Points on a hilly landscape, in no order, each with its height.
A ball rolls from a point to whichever of its 2 nearest points has the largest drop for the distance, and stops where none of them is lower. Distance is the straight distance between rows; heights are no part of it.
q_77 (h 230): [-22  13   5  -1   9 -49  -1  15  32   1  -6  38 -19 -10   2 -19  31   0
  11  22 -13 -17]
q_926 (h 551): [-29  34  -3 -52  -9 -10  16   6  28  -5   3   0  -8  -1  45  22  31  -8
 -10  48 -39 -10]
q_973 (h 271): [ 13 -14 -20   2  16 -10  -5 -48  -6   3  -5 -24  -2  18  -3  -7  -5  -4
 -24  25  22  16]
q_462 (h 330): [ 29  -7   3 -26  30  39  31  -9 -42  -7  25 -13   5 -28  22  24  36  16
 -45  12   8  37]
q_510 (h 416): [-15   9  -9  21  -1  -8   1 -10  -9 -19   9  -6  25  11 -28  18 -16 -13
   3 -17  14 -16]
q_839 (h 591): [ -1 -13   1  40 -24  31 -15   8  -7 -18  26  -7  37  13 -59   6 -75 -26
   2 -51  -4  -9]
q_412 (h 166): [ 16  24   1 -43  11   6  31   2 -23   1  51 -11   0 -37  33   4  -7  -6
 -11  13  14  28]
q_20 (h 447): [ 26  -1  12   3  11  26  20 -29 -31 -11  -4 -45  20   6  13  20   8  20
 -14   3  -7  22]
q_436 (h 226): [-34  40  -9 -29  32 -15  10   1  31  16  15  -5 -20  -7  33 -17  43  21
   8  41 -12  34]
q_563 (h 647): [-52   3   0  28 -45  -2  -4  24 -12 -12  18 -18   1  25 -37  -8 -14 -19
  46 -54  20 -49]
q_755 (h 219): [ 17 -10  -3   0  13 -41 -11 -37  11  -7 -26   1   8   0 -16  -4   2   3
 -12  29  15  -8]
q_821 (h 674): [ 27 -15  30  13 -29  18 -29   0  -9 -11 -22   7  -7  11  -8   2 -46 -12
  -8 -15   0  -4]
q_452 (h 438): [ -4  13  -2   2  45  34   1  20 -39  23  14   4  -3   7   6   1  -6  14
  -9 -21  26  37]
q_54 (h 544): [ 24 -24  12  -1 -31 -17 -13  -9  14 -21 -57  19   7   3  -5   9  13   5
 -13  14 -30 -42]
q_763 (h 386): [ 51 -21  18 -14  24  25   9 -14 -27  -9  -2  -9  15 -29   5  15   5  10
 -48   7   4  22]
q_30 (h 556): [-38   6  -2  27 -47 -20  10  39  26 -16   5  29 -21 -15 -15 -19  37  -8
  28 -16  -5 -46]
q_910 (h 493): [-12 -25   1  43 -38 -10 -28  -9  19 -27   0  -1  12  21 -54  -9 -17 -22
   8 -19  20 -37]
q_163 (h 517): [ 17  -1  16   4 -16 -13  13 -10   6 -13 -30   4  12  -9   3  20   9  -3
 -17  12 -26  -6]
q_578 (h 518): [ -7   0 -10 -15  22 -12   9 -19  44  -1 -31  -5   2   3  15   9  63  36
 -19  40 -39   0]
q_681 (h 688): [  7 -15   3  13 -38  17  -8  -9  -2 -28 -27 -11   9  24 -13  20 -15 -15
 -18 -10   0  -8]
q_923 (h 286): [ -6   5  11 -18   3   4  -8   7  35  12  -8   2 -11 -16  14  13  29  35
  17  13  -1  19]
q_991 (h 461): [-28  -8 -18  32 -14  -3 -17  -9  10 -14  24 -16  26  27 -66   8 -28 -23
   6 -32  32 -17]
q_27 (h 501): [ 25 -11  -3 -21  40  -3  11 -28   1   5 -27  10  -5  -6  31  12  46  35
 -30  41 -28  11]
q_786 (h 185): [-18 -24   7  41   3  17 -12  16  32  -7 -38  13  -7  -2 -17  21  32  32
  -2 -13 -12  -5]
q_668 (h 525): [-32 -18  -9  41 -44 -26 -10  15  21 -21  -1  22   0  10 -40 -15  20 -22
  21 -16   4 -47]
q_740 (h 147): [-40  26   3 -19  18 -15  11  28  44   3  -1  14 -27  -6  29 -19  50  25
  26  32 -40   7]
q_440 (h 266): [-27   0  15  44 -20  11 -10   1   7 -21 -21 -15   4  15 -22  32  38  19
   1 -13   0 -21]
q_61 (h 602): [-47  28  -8  14 -36 -24  20  22  20   2  23 -14   3   0  -3 -16  11  -4
  61 -17  -1 -28]
q_338 (h 347): [-24  28   7  23 -16  -8  16  -2  -5 -15   2 -39  13  17 -19  26  19   9
  20 -18   7 -15]
q_782 (h 332): [-19  21 -15 -18  11   0   2   4 -21  10  44 -21  18  14 -16   6 -31   4
  21 -37  35   8]
q_195 (h 479): [-17  11   5  18  48  39 -20   2 -45   6  19 -12   6  28 -21  -1 -34   9
 -13 -38  41  23]
q_201 (h 293): [-13   7   7  14 -15  -6  13  -4  29   1 -22 -22  -6  -7  13   3  42  36
  19  15 -31  -2]
q_235 (h 98): [ -5 -11  -6  36   2   0  -6  10  18   2 -20   4  -5   8 -21   3  -4   7
  -1 -12  -4   6]
q_656 (h 360): [-12  53 -10   0   9 -12  26  26 -15  14  26  -4  12 -13  23  11  -4   7
  24  -5 -19  14]
q_457 (h 313): [  3   0 -11  -5  14   8  18 -12  -7  23  -1 -18  -8  12  13   4  -5  -3
  -5   9   5  11]
q_996 (h 466): [ 57 -49  12   5  23  32 -28  -9 -17   5  15   6 -15 -12  -7 -41 -40  -6
 -27  -5  20  31]
q_503 (h 626): [-61  34 -12  10 -22  -9   9  22  -4  -3  22 -29  12  18 -21   6   7   2
  50 -40  21 -37]
q_3 (h 564): [ -4  -7  20  19 -10  26 -35   5  -7  -4  26   3  21  23 -39  -2 -68 -16
   2 -55  31  -4]
q_881 (h 486): [ 32 -40  -4   9  19  33 -16 -17 -13  19  24 -19   5   3 -13 -34 -65 -17
 -13 -25  26  30]
q_437 (h 392): [-28  28  -2 -22  31  13   3  12 -23  14  33 -14   4   7   4  18   6  19
  14 -18  39  29]
q_470 (h 378): [  0  33 -20   6  26 -27  25   7  -1  20   2   1  -8 -17  23 -16  -5 -10
  12  12 -31   9]
q_556 (h 562): [  1 -36   0  -4 -25 -41 -18  -7  36 -25 -48  43  -8   1 -14 -14  33  -8
  -7  18 -27 -56]
q_432 (h 579): [ -5  -3  -3 -14 -35 -44 -10 -17  20 -15 -27  25 -17  13   3 -11  16 -20
   2  36 -13 -50]
q_700 (h 441): [ 35 -40 -10   1   6  23 -17  -5   9  17 -16  11 -10  -6  -3   6 -23  -7
 -23  -5   4  15]
q_838 (h 233): [-25  14   5  20  -2 -30   5  16  39  -7 -16  10 -23 -12   7 -18  58  27
  28  18 -28 -19]
q_185 (h 69): [ 35 -12  -9 -15 -23  -7  -4 -37  -2   3  14 -21   5   0  15 -15 -33 -27
   7  14  19  13]
q_879 (h 224): [-21   2   7  -1   7  -1 -22  29  33  19  -5  31 -30   0  -8  -6  23  21
  14   7  18  16]
q_256 (h 658): [ 16 -16   5   5 -33  28 -15   7  -5  11  10   9   6   1  -6   6 -61 -29
   6 -25   5   7]
q_909 (h 571): [-11  19  -4 -33 -17 -15  -5  -6   8  -3 -13  25 -13  13  25  11  12 -21
 -13  38 -18 -21]
q_941 (h 352): [ 17   6   4  -3   4   4  -2  -8  -6  20 -29   6 -24   0  38  -4   9   9
   0  21 -12  10]
q_830 (h 279): [ -5  37  -4 -38  10   2  38  20 -19   3  37 -21  20 -32  13  22   3  10
   5 -15  -7  21]
q_352 (h 417): [ 39 -33 -10 -10  -1  11 -15   2   1  18 -29  31 -18  -7  27 -12 -21 -22
 -14  14 -29  -3]
q_307 (h 433): [ 55 -20  34   4  21  20 -10 -15 -43   1   1  -8   7 -17  -1 -14 -33   6
 -30  -3  17  23]
q_237 (h 409): [-15  26   1  -5   1  10  25 -17  -6  -6   0 -53  27   9  11  36  22  21
   4   5  -2  10]
q_350 (h 103): [ -9 -12  -4  16  19 -21 -10  33  25  -1 -21  56 -15 -16 -16 -22  28   6
  13  10  -1   0]
q_667 (h 150): [ 42 -26 -15   1 -14 -29 -18 -36   0  -1 -14   4  -2   4   4 -27 -29 -17
  -7  32   3  -4]
q_57 (h 260): [  8   6   1 -58  20  31  46  -2 -32   2  52 -30   8 -32  45   8  28   9
 -28   8  11  36]
q_832 (h 637): [  7  13  -4   4 -25   4  14  20 -15   9  29  -8  21  -6 -10  10 -51 -20
  19 -36  -1   0]
q_189 (h 582): [-21  12   0  36 -26 -30   6  17  21   0 -12  -1 -17  -8  -2 -29  19  -4
  52 -17 -12 -25]
q_172 (h 388): [ 37  -6   1 -34  -5 -13   4   2  -1  16 -11  18 -19 -23  43 -22 -18 -15
   2  23 -20   9]
q_347 (h 465): [ 27 -36  -1 -28  32  21 -20  -9  -5   9 -21  31 -19  -7   9   3   5   7
 -38  18   2  18]
q_363 (h 225): [-22  21  -4  13  -6  -8   2  32   4   3  -1  20   0  -5  -5  16  16  -1
  14 -12  -7  -9]
q_680 (h 534): [-27  -5 -16 -51   9  -4   8   0  46   6 -11  17 -21  -4  26  19  39   2
 -25  43 -25   5]
q_433 (h 483): [ 45   3  24  17  -7   6  19  -6 -27 -17 -24 -15  22  -6   5  13   3  16
   1   7 -23   5]
q_141 (h 524): [ -7   4  15   9  23  38 -28   9 -54  -3  44 -13  25  24 -36   2 -71 -10
 -12 -50  29   5]
q_414 (h 168): [ 38 -14  -2 -30  -6  13   4 -23 -31   8  39 -16   4 -17   9 -21 -38 -22
 -10  -6  40  20]
q_565 (h 485): [ 42 -36  -1 -29  41   4  -2 -31 -19  13 -31   9 -15  -8  33 -20  23  20
 -39  40  -3  17]
q_152 (h 315): [-15  23  -4  12  10 -35  -4  14  -4  11  12  34  -8   0   5 -23   1 -23
  16   5  -8 -10]
q_409 (h 548): [-13  -7 -22 -38  30  11  -3   9   8  17 -31  37 -29  10  27  14  30   4
 -35  35 -22   6]
q_617 (h 613): [ -8   1   0  45 -33   9  -5  18  -5  -6  11  -4  21   8 -31   0 -49 -25
  34 -45  -1 -18]
q_998 (h 258): [ 10  15   0 -17  21   6  10 -19 -39  11  36 -28  17  12   2 -13 -32 -11
   2 -18  45  17]

Where does a ball stop that starts at each point below?
q_27: q_185
q_256: q_185
q_996: q_412
q_563: q_185
q_452: q_185
q_189: q_235
q_54: q_235

Call two points neighbours if one is among the 2 nearest of the other. Go from one point of each pair to the other, from neighbour to neighbour, staying as low as possible. Name the highest point that can't be avoided.
q_185, q_235: q_881
q_412, q_350: q_470
q_740, q_350: q_838
q_235, q_350: q_152
